A landscape with many peaks, sampled at points; each row gives a point and its height.
A climber steps from a point to the highest of its 2 nearest points, and stops where none of them is higher. Distance is the straight distance between rows; heights are no part of it.
J292: [-13  36  -2 -48 -19  33  18  -6  -4   5 -14  22   4 -19 -24 -18 -25  22
  12 -12   5  25  -5   1  -8 -27  -5  -4  23   4  21 -15  15  -3  -4  13
  -7   6  -5  26  12  18  -6  12]  h=4.04
J833: [ 22 -13 -15  34  -7   4 -11 -22 -30  12   0 -39   1  13  24   3   8  11
   2  16  44 -10  23  20  -7  14   7   6 -28  15 -23  -5  37  -2 -15   1
  15 -31  -9 -19  13   2  22   8]  h=0.11
J274: [ -9 -15 -11  22  -2  -2 -17  -5  -6  11  14   0   0 -13  -7  -4  10 -29
  14  18  -1  11  -3   1  14 -11   9   6 -10   6  10  33 -18  25  30   3
 -16  10  17  -4 -10  -6  16  -7]  h=1.20
J388: [  9   0 -20   7   9 -16  -1  14   5  16  15  47  15  23   1   7  -7  27
  -1  -9   7  -9  18  12 -31   8  18 -11 -11  10 -15  18  28  34   0 -10
  13  -2  -8  29  22  21  15  -7]  h=3.60
J652: [ -6  16  17 -19  -2  -1  28  -8  12 -35 -18  -2   2   8  -1  33  29 -22
   2  17  -4  -4 -15 -18  -4 -11 -18  -3  -1 -18  -5  -7  -8  -9 -10   7
  -2  27  12   8 -17 -12   8 -17]  h=4.43
J814: [-20  39  -6   0   2  -9 -12 -10  23 -14 -11  22   8 -16 -14 -14  14 -16
   5  -1 -30  24  -6  -5   5  11 -29  -4   7   7   4  22  -9   4 -19  12
  29 -10 -15   5 -37  -1   3 -18]  h=1.35
J951: [ -2   7   2  18  17  -9 -14  21  41  13 -20   3   5  -7  10   9 -25  20
 -39 -21  -2   0 -22   6  -9 -19  -3   9  27  -6  11 -24  -2 -11 -18  -2
  29 -14 -22  -9  16  -3 -16  -1]  h=2.85
J868: [ 23 -35 -22  34  10  -5  17   7  15  21  -5  28  -4  -1 -31  21  30   8
  28  16   1  12 -30  16  30  -1  26  29  -8   4  16  -5 -20  21   5  -2
  18   9   2  13   4   0  22  16]  h=0.49
J498: [  9  -1   7 -22  -6  19 -10   6 -35  -6  21 -12  -4  11   4 -15 -21  50
 -17  -5  19 -19  34  -7  -7  14  26   7  -2   0  -1 -20  23 -21  26  -5
 -12   4  -1 -11  30  13  -8  17]  h=4.97
J276: [ -7 -24   7 -14   9 -18  23   7  32  26 -14  11   7   2   7  17 -15 -18
  -3 -10 -19  -2 -10   3 -20  -1 -14 -29   2   1 -23  20   3  12 -22   5
 -12 -15   3  25  16  -8  -6 -28]  h=5.23
J393: [ 12 -18   7  29   6  -2 -29  -1   0   4  -8 -32  -9  -7  21   3  -5 -20
 -22  11  25 -10 -10   3   9 -12  -6  -6  -8  -1  -4   6  -5   6  13  22
   2  -3  -3 -21  -4 -35  11  -8]  h=3.64
J150: [  3 -26  14  -1   8 -21  29   1  19   3 -19  -2   5   4  -1  42  31 -33
   0   9  -7   0 -16 -10   8  -8 -11  -3  -8 -22 -16  -3 -24   0 -13   9
  -9  18  11  15  -7 -20   7 -17]  h=4.70
J98: [  8   0 -18   3   9   3  -1   3   6 -11   4  15   8  20 -12  10  10  14
  -3   5  20   5  -8  11   1 -18  10  26   0  -2  10  -7  12  12  10   6
  18   8  -3  -5   9  -3   9  12]  h=1.59
J704: [  2  -3   6  -6 -19  17  -2 -16 -23  -8   9  -7   1   1 -13   9  24 -16
  32  16  36   8 -10  -8  25   8   6  13 -20  -7  24   9  -9  13  35  21
 -29  22  24  -7  -4 -21  34  -1]  h=1.44
J894: [ 26 -46 -24  35   3  -5  14  -8 -13  32   9   3   3  15   1  20  11  -2
  31  24  10  -7   8  14   5  16  14   1 -26  18 -17  18   6  29   2   4
   3  -2   9  13  18  -6  40 -15]  h=0.28
J986: [ 10   6   2 -19 -11  21  24 -11 -18  18  -8  -8   7  -6   1   8  -8  24
  22   0  21 -24  13   5 -22  16  11 -18  -8  15  -9  -7  28   4  -4  -8
  -3 -21  15   2  34  16   4  15]  h=3.80
J690: [ -5  12 -19  51   6 -14 -32   4   7   8   4  26 -19  -3 -12 -32   0  10
  18  -7  -5  27  -1  30  16  -9  13  18   0  12   7  14   0  25  -5   3
  35 -15 -23   6 -31  -4   5   5]  h=1.60
J906: [-13  20  11  -5  14  26 -20  -2  -4  10 -11 -13  -2 -26 -13 -15 -45  13
  -6 -26  -4   8  -7  10   2 -13  -9  -7  33   6  23 -26 -16 -14   3  12
   5  -1 -16  -2   4  13 -16 -11]  h=2.50
J901: [ 18   0 -16  21   4  15   6  -7  -7  19  10  12  -2  -9 -31 -20   0  15
  38   9 -10  27  14  12  23  -1  23  13  23  23  17  -3  -5  -7  15 -18
   0  -8   6   5   5  13  -1  22]  h=1.65
J499: [ -3  -7   2   2 -16  -2 -14  -1  -3 -10  10  -3  -2   1 -18  17  17 -34
   6  11   4  -7 -12  -6  22  -9   0   8 -15  -5  25  21 -27  18  47  19
 -30  35  30  -7 -18 -28  19 -15]  h=1.32
J622: [ 25  11  18 -18  -3  39  41  -1   1  -3 -30 -18  17  11  -8  25  19   9
  29   9  35  -9 -23   8  19   8   8  31  -6  -2  31 -39   1  -6 -19   3
  -8  -8   6  -4  19 -21  26  21]  h=1.80
J124: [-10   7  14 -14  -4   1  -9   6   0   1   0 -13  -3 -21   6 -21 -30 -17
  -6  -8 -26  -6   0  -9  -6 -10 -10 -20  10   8   9  16 -12  -3  14   8
 -18   0  12   0   1  -4 -14  -7]  h=5.77
J709: [  9  -5 -15   8   0  -9  18   1   0  13   2  31  -2 -13 -44 -10   7  13
  30   7 -31  29 -18  14  16  -6   7  16  18   8  23   1  -7  11  -2 -16
  15  14  -7  26   3   5  -9  26]  h=1.78
J822: [ 13   8  24 -27   2  20  51 -12 -13  -5   4 -30   9  -1   5  17  -7  27
  -1   2   4 -27  10  -9 -24  23   8 -13 -15   2 -29 -16  37 -14 -16 -16
 -10  -9   9  -8  26  20 -13  14]  h=4.00
J18: [ 14   4  16 -35   3  23  26 -11 -27 -11   1 -37 -11  16  10   6   4  15
  -8   7  12 -19  20  -5 -15  13   2   3  -9 -12 -14 -39  22 -29 -13 -27
  -2  -6   1 -24  14   8 -23  31]  h=4.22
J122: [ -1   9  14 -20  -8  19  27  -7   5  -6 -28 -11  12  -6   0  19  -3  -3
   7   3  23  -2 -28   3   5  -3   0  10   7  -9  13 -18   5  -2  -7   8
  -8  -1  16 -10  13  -9   9  16]  h=1.94
J382: [ -5  41  -3 -20 -35  27  -2 -18 -18 -13 -24  22  17  -8   3 -16  -3   7
  14 -12  41  28 -16   1  -5  -7  -6   9   6  -2  11  -2  16  32  14  33
  -3  -4   7  23   4  10  17   9]  h=1.61
J682: [  4 -50 -16  24  11 -35 -40  15   5  11  14   7  -7   8  16  -5   9  -2
 -33   0  -3 -13  -1   9   0  11   7  -7 -18 -17 -24  20 -11   2  19  -9
  16   3  -2   0  -4  -7   1  -1]  h=2.92
J995: [ -6  12   9 -29 -10   2  27 -10 -12  -6  14   0   3   5  -9 -16  14 -12
  33   3 -18   7  14 -16  -7  12  -7 -11   9   9 -12  10   0  -9 -15  -8
 -17  -2  10  13  -8  20 -11   7]  h=1.14
J551: [ 13  19  14 -43 -15  23  29  -2 -21  -1   5 -16   4   5 -15   6  -2  17
  -1   9   2 -12   9 -12 -10  -1   7  -1   7 -13   6 -20  11 -20  21 -10
 -30  11  10   2  25  13   4  29]  h=4.46
J298: [ 10   8  14 -15  -7  33  42 -24 -13 -13 -23 -29  -2   2 -18  15  41  -5
  41  23  25   4 -22 -13  35  15  -1  31  -7 -11  24 -17 -12 -13 -13   9
  -6  -5   9   3  -5 -18  24  22]  h=1.66
J406: [-10 -16   4   0  -3 -12  -2   0  -7 -22  27   0  -1  26  11   9  25  -6
  -5   4  -4  -2  16  -2  -1  -3   1   4 -13 -15 -21  11   5  -6   3  -4
 -10  11  12 -16 -14   1   0   1]  h=2.56
J65: [ -2  26  19 -38  -3  11  24   0  -3   0   9   1  -6 -17  -8 -13  -4   7
  11  -2 -38  -7  -2  -9 -18  -3  -7 -21  24   0   8 -10  -3 -26 -10  -7
 -24   6   8   5   9   9 -19  18]  h=1.04
J928: [ -3  17  14   1  11 -23  -8  19  30 -14  -5   0  -3 -20 -11   3 -16 -20
 -32 -12 -50 -12 -10  -9   5   8 -15 -15  15   4   5   1 -22 -36  -9   6
  27   8 -12 -10 -14   2  -4 -14]  h=3.89
J706: [  0 -33   4  24   9 -19 -31   5  -4  -5  22 -11  -8  16  34  -7  13 -15
 -15   8  12 -12  15  -1  -2  16   2  -6 -12  -1 -19  13  -8   1   2 -11
   0 -10   6 -17  -6  -7  -2  -3]  h=2.74
J260: [ 16 -45  -2  33  23 -13   1   3  -8   7  25 -10 -12  -5  -3 -14  21  -6
  14  27 -31  -6  14  -7  15  18   6   2 -12   2 -10   3 -33 -17  -4 -43
  -5 -16  -2  -9 -13   1 -18   8]  h=4.26
J241: [ -2   2  -9   7 -11  17  -1  -9 -10   9  11  -9   3   3  10 -18 -16  12
   9  -7  18   1   8   6 -12   4   6 -12 -10  18 -19   4  22   7  -8   4
   8 -29   2   2  16  14   1   5]  h=3.61
J900: [-22  39  -5 -13 -13   0  -1 -12  -7 -14  -5  32  -8   1 -30 -19  19  35
  21 -12  -6  33   2   3  -2  -8  -6  28  31  -7  21 -16  17  -1  -5   1
  27  10 -12  15  -5  16 -12  22]  h=2.51
J949: [  8 -18  -9   2   3 -28   6  10   5  34  13  39  -2  18 -13 -10  -7  10
  12  -6 -15   1   8  15 -15  13   2 -16 -13   8 -23  33   5  18  -5  -7
  -5   2  -3  28  15  24   2  -6]  h=3.45
J513: [-24   2 -18  25 -12 -20 -38  -1  -6 -30  22  27  -9 -10 -17 -22  20 -12
  11  -1 -13  23  10   1  10 -10   2  15  -4  -1   8  39  -3  24  33  18
  15  13 -10  -1 -30  -5   6  -6]  h=1.87
J308: [-14  21   0   2   9 -11 -15  21  33   9 -25  24   3 -25 -22  -7 -23 -22
 -21 -26 -42   6 -23   6   0  -6 -23 -17  18  19  14  15 -22  -2 -18  16
  18   4  -8   4  -4  -3  -1 -14]  h=3.63
J837: [-11  22  -8  24  10   0 -20 -11   1   7   7   1  -5 -22 -18 -36  -9  -1
  21   2 -27  22  15  -2  18   8  -2   0   8  10  20  22 -25 -19  19  -6
   5  -2  -4  -9 -20   3 -15  -5]  h=2.04
J725: [ 14  -8   8 -20   3  -8  19  18  16   4  -7  10   0   2 -21  18   5   2
  -3   9 -23 -10 -30  -2   4 -14  -1  14  10 -13  16 -19 -12  -2  -3  -4
  -3  21  11  13  11  -5  -3  23]  h=5.76
J975: [-11  26   0  -8 -23  27  -3 -21  -6  -5 -22  -5  18  -5  18 -12 -12 -11
   2 -20  33  12 -18   8 -17 -17 -13 -16  -9  11  -7  14  15  25  -3  40
   0 -10   1   5   2   0  14 -14]  h=1.72
J869: [  7  -1 -13   9   2  12 -11  -7 -22  18  17  -2  -9 -24 -37 -16  -8   2
  22  17  -5  28  25  -6  22  -7  21  13  12   6  35   3 -23  -3  47 -14
 -18  12   2  -9 -14  -1  -4  17]  h=1.51
J512: [ -2  19  14 -50 -19 -10  27  16  -9 -25   6   4 -11   1   6  15   5  -4
 -21  11 -15 -18   6 -24  -4  -9  -2 -13  10 -18 -10 -14  -1 -23  -6 -12
 -25  22   4   3  -7  -7 -19  17]  h=4.74
J157: [  5 -11 -12  23   1 -11 -21  -1  -5   5  14 -16  -8  11  39 -21  -9  16
  -9  -2  30   0   8  17 -15  11   3  -8 -15   8 -16   4  27   4 -27 -12
  11 -35 -26  -6   3  18   1   0]  h=3.44
J666: [  8 -19 -15  48  14 -14 -20  -6   4  -3  -6 -21 -14  10  22  10  33 -16
   4  31  19   2  -2  13  21  -7   4   9 -24   2 -28  -8  -4   2 -23  -2
  26 -17  -9  -3 -24 -10  15  -7]  h=3.23
J9: [ 19 -11  11  30  20  17  -3  11   7  10   2 -43   0 -34  -2  -6 -32 -15
  -9  13 -46 -16   5 -18  17  19  -3  -8   8  17  20 -15 -39 -31   1 -21
  -1 -13   1 -14  -5 -20 -18  -2]  h=4.87
J876: [ -2 -26   3  15  19  -1   0 -12  -7  11  14 -36  -7   5  18 -11   5  -8
  14  14 -14  -4  25  -5   2  29  -1 -22 -10   9 -23   6 -16 -16 -22 -26
  -4 -29  -2 -12 -11  10 -22  -1]  h=3.99
J703: [  7  -6  -1 -12 -12  -9   2   5  -4   0  -8  16  12  25   6  28   6  -1
 -20   2  31 -12 -12  -9  -5 -11  10  14 -19 -12   2  13  13  21  27  14
 -26  25  14  -5  12  -9  30  -8]  h=2.23
J909: [-12  11   1   3   9  12 -33  -3 -14  15   0   7 -16 -26 -11 -31 -55  33
  -1 -27 -18  16  14  -1  11   7   1  10  40  10  28  -7 -21 -29  12   2
  -5 -22 -17  -3 -14  17 -21  -8]  h=2.34
J8: [ -1   1  -7 -15 -13  -1   1   0 -19 -14  18  11   1  13  -3   3   9 -12
  -9   9   6 -13   2  -9  -4  -5   5  -5 -10  -9   2   6  -1   9  30   7
 -31  29  20   5   0   5   8  -1]  h=2.39
J466: [ 41 -15 -12   3   2  23  12   7 -21  15  14   8  10   0 -37  13 -11  30
  17   3   1  -5   3   6  15  -6  29  19  10  13  28  -8   7   6  27 -10
 -16  17  16   6  26  22  17   9]  h=0.72
J564: [  1  -8  -6  44  10  -7 -34  -3  12  11   2 -10   0  -6  32 -30 -14  16
  -2 -10   7   3   5  12   4   5   2   0  10  17 -11   5  -1  -3 -19  -6
  24 -33 -18 -10 -12   7  -9 -10]  h=3.26
J877: [ 22 -22   5 -11  -4   4  -6   2 -26  -2  24 -21  -6  13  25   2  -9  16
 -23 -11  11 -33  34  -8  -5  19  19  -8 -13  -2 -17 -12  17 -15  12 -16
 -24   0   8 -25  17  10  -3  11]  h=4.69
J841: [  8 -20  12  -8  -4  -3   8  -3 -10  -4  12 -34  -3   3  27  19  -7  -3
 -21   5  15 -31  13  -1 -21  13  -4 -23 -26  -7 -35   3  27   1   0   1
 -15  -2   7 -15  17  -2   4  -3]  h=4.42
J530: [ -6  -1  11  15   9   7 -22  -7   5   6  -6 -46  -5 -36  16 -16 -20 -16
   1   9 -16 -10   0  -7   3  10 -10 -15  -6  15   6  16 -12  -4   0   0
   1 -10   4 -14  -5 -14  -9 -11]  h=5.48
J68: [ 10  24   7 -32 -13  31   3  -8 -26   9   8  -1  -8   0 -24 -18 -12  39
   6  -9   5   5  25  -3  -1   4  19  13  10   2  11 -32  15 -22  16  -5
 -16   9   9  -1  18  25 -15  18]  h=4.71
J621: [ -5  14  14 -13  12  -4  -7  -1   7 -24   4 -18 -12 -16  -1 -13 -13  -6
 -13  -3 -51 -13   7 -20  11  21 -13 -11   7   2   6 -11 -22 -48 -21 -19
  12 -12  -9  -8 -25   1 -23  -2]  h=3.62
J723: [ -3   0  -2   5   8  -7  16   1  13  13  -9  18   8  21   2  19   8  17
  11   4   9   1  -3  15 -16   5   1  -5  -4   3 -25   4  24  22 -25  -2
   1  -7  -2  17  15   8   7 -12]  h=3.83
J205: [  1   1   1 -31  -5 -23  15  20   3 -36  11  17 -10  22 -15  36  34   2
 -28  17  -8 -10   0 -16   3  -7   9  11  11 -32  -2 -18   0 -19   3 -19
  -8  40   2   2 -11  -4 -11  20]  h=5.08
J528: [ -6  13   2  -7   9  16  -6  -1   9   4 -19  -7  16  -2   9  -1 -24  13
 -21 -19   9  -3 -17  11  -7 -19  -4  -2  11  -3   3 -21   4   3  -7   5
   5  -9  -9  -3   9  -2 -14   3]  h=2.67
J976: [ 37 -39 -23  29  15  -4  20   5  11  42 -14  15   5  15 -20  19  29   6
  21  23   3   7 -11  12   5   9  16  18 -23   2 -14  -7   3  16 -18  -1
  21 -14  -1  16  11  -4  27  -5]  h=0.38
J105: [ -8 -36 -10  22  11 -31 -29  20  13  17  15  27  -4   9  13 -20 -21  -6
 -18 -21  -5   1  -6   7 -12   1  -1  -6  -7  -4  -4  17 -12  25   9   1
   8  -3 -12   4  -1  10   4  -9]  h=3.11
J323: [  4  17  21 -42 -13  18  15  -2 -17 -32  10 -28 -11   6   5  11  11   2
 -30   2   9 -14  16 -18  -8   2  -5   2  -3 -24  -7 -32  11 -33   4  -6
  -6  18  14 -18   3  -7 -26  24]  h=4.45
J42: [  5 -19   2  29  -1 -16 -14  -1   2  -5  -3 -43 -11   0  32  15  26 -26
 -14  14  26   0   0  11  17  -6  -9   9 -35  -4 -15   1  -5   8 -18   8
   7 -11  -6 -20  -9 -25  15 -28]  h=3.43
J255: [  0 -24 -19  21   5 -19 -20   3   2  23  26  22  -2  13  11 -23  -7   2
  16  -7   9   6  15  15 -16  17   2 -12  -3  16  -9  33   9  31 -10  -4
   5 -20 -15   9  -3  14   7 -11]  h=3.29
J626: [ -6  -6   6   0  11  -1  48  -6  12  11 -27  -2  15  22   8  29  27  -3
  30  10   8  16  -7   3   0   5  -8  -9  -6  -3 -26  -1   8   5 -47   1
   8 -13  -6  15   2   0  19 -17]  h=4.02
J349: [ 12  -6   2 -36 -10 -19  38  27  12  -7  -7  29  -9  12 -28  33  30  -6
 -24   8 -32  -9 -26 -17   2  -6   9  12  15 -30   7 -14 -20  -9  10 -18
  -9  44   7  14  -5 -15  -6  16]  h=5.41
J839: [  7  10  15 -31  -4  11  22   5  -6  13  -6 -13 -13 -28 -24 -14 -28  -2
   7  -5 -53  -6  -2 -16   2   3 -10 -17  29  16  21 -16 -27 -32   7 -15
 -28  11   3  15  11   6 -33   4]  h=0.94
J321: [ 22 -38  11  29  19  11  11  12   4  18   8 -31  -6 -17   0  -4   2 -20
  -2  18 -22  -9   2  -4  14   9   2   5 -10   2   2  -8 -27 -11   1 -26
 -13  -5  11 -12  11 -13 -13   6]  h=4.54
J597: [ 22 -15 -11  26   8  -1   5 -15 -16  12   0 -26   0  12  10  14  24  -1
  21  23  47 -11   5  19   0   2   7   5 -28   8 -16   6  18  14  -4  14
   2 -17   2   0  16  -5  42 -15]  h=0.20
J859: [ -7 -27  24  -3   8 -12 -17   6   4  -7   6 -29   7 -12  38  13  -8 -29
 -40  -2   4 -19  -1  -9  -5  -6 -15 -13  -9   0  -9   9 -10   4   8   9
 -10   7  14 -18 -10 -18  -1 -14]  h=3.90
J432: [  9 -16  -9  30  26 -22 -28  18  19   7  -4   1 -12   1  18  -6 -10  18
 -16  -8  -7   2  -5  14   0  -1  10  12   8  -3  -6 -17  -8  -5 -23 -16
  32 -19 -15  -9   2   0 -10   7]  h=3.06
J798: [-28  33  -4  -5  -5  -5 -38   4  -2 -41  11  17  -7   9   9 -27   5  15
 -18 -16   6  10  18  -7  -7   3  -2  21  10 -19   3  -1  13  -6  11  10
  25   1 -21 -13 -22  10 -23  -3]  h=1.31
J23: [-24  45   0 -15 -13  22  -6  -6  11  -4 -26  12   6 -25 -12 -35 -21   7
   9 -30   1  27 -12   3 -11 -17 -18   4  21   6  21  -4   8   8  -5  29
  20  -9  -8  27  -1  12  -6  -8]  h=3.85
J568: [ 26 -15 -15  21   2  13   8  14   2  17   7   9  -2   4 -39  15   7   8
  11  19   7  -2 -14   9  30  -4  29  38  -5  -3  31 -23  -8   8  25   2
   7  16  17  -6  12  -3  17  15]  h=0.60
J696: [-32  32   6  -3  -5 -18 -28   4   9 -37   0  22   1  14  18 -10 -11  -7
 -34 -38   0  -7   7 -19 -25  -3 -11  -6   9 -12   5   3   5  -4  -5  -1
  12   4 -17 -13 -21   0 -13 -13]  h=1.19
J342: [ 23 -29 -17  21  -4  20 -26   2 -23  13  14 -26  -6  -2  -1  -6 -19  14
  -8  10  23 -20  24   3   8   5  22   7  -6  17   8  -6   5  -3  38  -8
 -17   4   9 -23  14   3  10  11]  h=0.96
J885: [-31  23   5  -5 -11  -3 -19  -1  15 -15 -23  -1  15  -7  43 -10 -21 -16
 -17 -23  20  -1 -16  -2 -27 -11 -23 -22  -1  -5  -8  12  11  28  -5  23
   0 -18  -7   5  -6  -7  -9 -24]  h=1.84
J842: [-15  30  -5  -2 -11   4 -25   3  19   7 -10  29   5 -30 -27 -10 -30  -9
  -5 -28 -16  14 -21  12   8 -15  -3  -4  24   9  27   1  -6  12  10  23
  10  12  -6  13  -2   2  -7 -15]  h=3.65
J853: [ 18   4   3 -10  -6   9  29  -6   0 -11 -11   4  18  24   7  41  10  10
  -7   4  40 -13 -16   6  -2  -1  10  16 -18  -6   1  -9  23  11  -2   9
 -15   9   8 -17  25 -10  16   9]  h=2.09
J396: [  9 -26   7  -1  15   0  -4  18  10  22   0 -10   0 -16  11   0 -53   0
 -25 -10 -12 -12 -20   6 -14   0   1 -17  13   3  -3 -11  -5  -8  -8  -7
 -11 -14   4  -1  37   5 -13   3]  h=5.79
J112: [ -9  15   9 -12   6  -9   3  11  20 -16  -7  -3   2 -10  -7  16  10 -20
 -19  -4 -31 -10 -10  -8  -2 -10 -16  -5   4  -7  12  -5  -5 -13  -1   2
   6  10  -1   0 -20 -17   1  -5]  h=4.15
J38: [-10 -34   6   1  11 -15  32  -8   8   6   3 -13   1  22  25  32  26 -17
  -7  13   1  -2   9  -7  -8  -4  -6 -34 -14 -13 -42  -4  -3  -3 -32 -12
   0   4  -1   6   0   5   2 -31]  h=4.72
J380: [-10  15   5 -40 -20  -4  10   6 -20 -20  21   5   3  13  19   5   2   0
 -17  -5  20 -18   7 -13 -29  -5 -12 -14 -12  -9 -15  13  22   9  17   9
 -35  23   6   6   5   2   5  -9]  h=2.25
J762: [-21  19   1 -17  -5  -7  -1  10  31 -14 -19  11  22  16  36  13 -31  -5
 -26 -29  20  -7  -6  -2 -42 -16  -7 -12  -4  -7 -21  12  20  19 -19  14
 -10  -3 -19   7  18   5 -16  -7]  h=1.97
J86: [-20  20  11 -16   3  -7 -12  15  17  -2  -1  13   2   8  25 -12 -27  10
 -25 -33 -17 -18   8  -2 -16 -13 -13 -14  16   1 -12   2   3  -8 -11   4
   6  -8  -6  -6   0   8 -19  -8]  h=1.07
J82: [ -9  17   9 -37 -15  -3  19  -3  12 -17  -7   2  14  22  30  31 -11  -2
 -26  -9  29 -14  -1  -5 -29 -11 -12 -10 -13  -8 -27   1  18   4  -3   7
 -12  18   5   3  14  -4  -8  -2]  h=2.11
J959: [  1  -2  11   1   8   5  -2  -8  -4 -15   6 -35 -12  -6  15 -17   0   9
   3   0 -22  -8  18  -8   7  22 -13  -2   2   2 -17 -18 -14 -44 -34 -30
  15 -34   3 -18 -19  15 -27   4]  h=3.78
J524: [  0  -1  -6  23  14 -11  -2  -4  12  11  -1  23 -19 -20 -45 -18  -1  -1
  26   7 -53  27   5   4  25   7   5   8  20  19  32  18 -28  -8  10 -18
   8   4  -6   4  -4  -5 -19  13]  h=1.90
J54: [-16 -21  -2  13   5 -16  43 -14  -5   0  -7   0   0  23  -2  22  42 -26
  32  15  -3  23   7   0  14   5   0  -5  -9  -3 -30   3  -7   4 -22  -6
  12   8  -4  14 -15  -3  22 -31]  h=4.23
J155: [-20  26   5  -9   7 -21  10  -4  10 -17   5  14  -1  -7 -13 -20  15 -17
  26  -1 -36   7   9  -7   0   7 -23 -12  12   9   0  21  -5  -6 -23   1
   0  -2  -3  13 -17   3 -18 -10]  h=1.24
J52: [-21  17 -19  24   5 -19 -17   8  18   0  -9  24   3   0  -7 -17  14 -13
   6 -15 -16  20 -18  15   5 -15 -13   5   0   3   3  20   5  32  -7  11
  35 -11 -22  19 -23  -3  -2  -7]  h=1.48
J206: [ -1  44   1 -46 -34  22  20  -6 -14 -13 -12   7   6   1  -8   4  -3  14
  -1  -6   6  12  -4 -14  -9  -7  -9  -9  11 -13  12 -11  16 -10   8   6
 -18  24   4  10   4   5  -3  17]  h=4.24
J170: [ -2 -16  24  -1   2  -7   0  -2  -4 -25   1 -31   6  16  37  39   2 -25
 -43   5  16 -26   6  -3  -9  -7 -10 -16 -17 -23 -30  -2   6 -14  -2   1
 -16   3   2 -31   8 -17  -5  -7]  h=4.17
J774: [ 14 -21 -14  11  10   7 -17  14  -8  21  19  12   3   2  -8  -1 -12  26
  -6  -2   9 -12  11  12  -1  -3  22   6   3   3   6 -14   6   5  16 -14
 -12  -3   6   4  24  12   4  11]  h=0.84
J166: [ -6  11  13  12  19   5 -16  -4  28  18  -9 -28  -5 -37   0 -15 -30 -17
   9  -1 -47  -4  -1  -8  14  21 -12 -17  10  13  14  10 -32 -30  -5 -10
  -2 -21  -7 -11 -12 -13  -6 -12]  h=5.20
J325: [ -9  27  -9   1 -10  -3  11 -14  14 -13 -18  30  14   5 -24   0  29  10
  36   7  12  40 -19  17   7  -6  -8  36  21  -1  23  -3  16  14 -17  -1
  28   1 -17  20 -17  -3   5  16]  h=2.65
J545: [-18  27 -11   4  -1  -7  12 -16   6 -26 -16  18   0  16  -6  13  57  -1
  15  20  29  29  -5   1  10  -4 -10  28   1 -13  -1  -7   8   2 -13   7
  29   2 -11   1 -33 -10  11  -4]  h=2.82
J134: [-13 -18  11   4  -2   3  21 -20 -20  -6   9 -26  -8  17  20   8  41 -28
  22  22   8   7  20 -11   1   6 -15 -16 -18  -9 -36   6   3  -6 -24  -3
  -4  -4  -4   2 -17   2   0 -23]  h=4.47
J193: [-28   3 -12  23  -3 -25 -48   3   2 -18   7  33  -2 -15   0 -28 -13   0
 -21 -24 -15  13   7  -7   4   0   1  11  11  -3  20  24 -14  16  20   4
  18  11 -24  -1 -32  -5   0  -5]  h=2.02
J641: [ -2   4 -17  25  -1   0 -26  -3   0  -7   8  11  -8   4  -2 -19   9   8
   8   2  15  16   7  11   8  -6   8  15  -5   4   8   6   9  15  24  14
  15   0  -2  -1 -27  -6   3   1]  h=1.73
J507: [  0 -36   5  -6  14 -12  23   8  10  19  -4 -17   2   2  17  23   3 -30
 -14  12  -9 -15 -17  -3  -2  -6 -14 -23 -13  -5 -22  14 -13   7 -10   2
  -4  -3   9   0  18 -11  -5 -18]  h=4.98
J405: [  9   2  20 -17 -19  23  36 -10 -17  -8 -18  -5   3   0 -21  18  30 -10
  42  17  30  -3 -16 -21  27  17   4  20 -11  -7  26  -3  -2   6  18  17
 -31  16  16   7  -5 -16  42  17]  h=1.55
J888: [ 10  25  -9 -28 -34  43  10 -23 -37   4 -10  19  20 -10  -4  -9 -13  33
  18  -9  44  10   3   4  -6   4  10  -8   3   2  12   1  30  19  24  32
  -6   6   9  20  27  27  30   5]  h=1.50
J917: [  8 -28 -14  25  -6  -7 -33  13 -18  17  19   4   2   3   4 -11 -12 -15
  -6   8  12 -10  12  -1   6   3  11 -10  -8  13   2  23  -6  19  34   1
 -28   5  15 -15  -3   3  10  -2]  h=1.09
J400: [-10  12  -9  -2   0   6 -21  -4 -13 -14  12  13  -6  24   3 -12  -2  21
 -13 -16  12   1  13  -5  -7  -8  18  31   1 -13   6 -25  13  -9   9   0
  18   1  -7 -22  -1  10  -8  23]  h=1.45
J611: [-17  20 -10   5   3   0 -44  -3  -7  -4   6  15 -14 -17  -7 -33 -32  13
   4 -24 -10  11  16   0   9   1   3   3  17   9  26  11 -16  -6  27  10
   9   5 -11   1 -19  15 -11 -13]  h=2.18
J358: [ -9  -2 -21  30   2 -22  -9  -4  14 -19  -3  11   4  17   4  17  48  -6
   6  17  15  14  -4  11  18 -17   3  25 -15  -9 -18   0   5  15 -15   0
  40  -6 -14 -11 -36 -16   6 -14]  h=3.01
J588: [ 12 -14   2 -19   7 -10   0  15  12  19  -6  14  -3  -9 -13   7 -24  -7
 -19  -3 -24 -11 -12   2  -7  -8  -5 -19  10   7  -1   2 -16   0   6 -14
 -10   9  11   4  18 -10 -15   7]  h=6.13
J547: [ -7  -5   9 -14   5  -1  -2   8  26  21 -12   2  15 -15  20 -15 -44  -3
 -10 -24 -11  -3 -18   3 -25 -12 -13 -34  15  11  -4  12   6   5 -29   3
 -16 -18  15  11  18   3 -10 -10]  h=5.50

Where does a climber stop that starts at each point below?
J513 | J588
J325 | J498
J976 | J8
J723 | J588
J499 | J8
J524 | J588
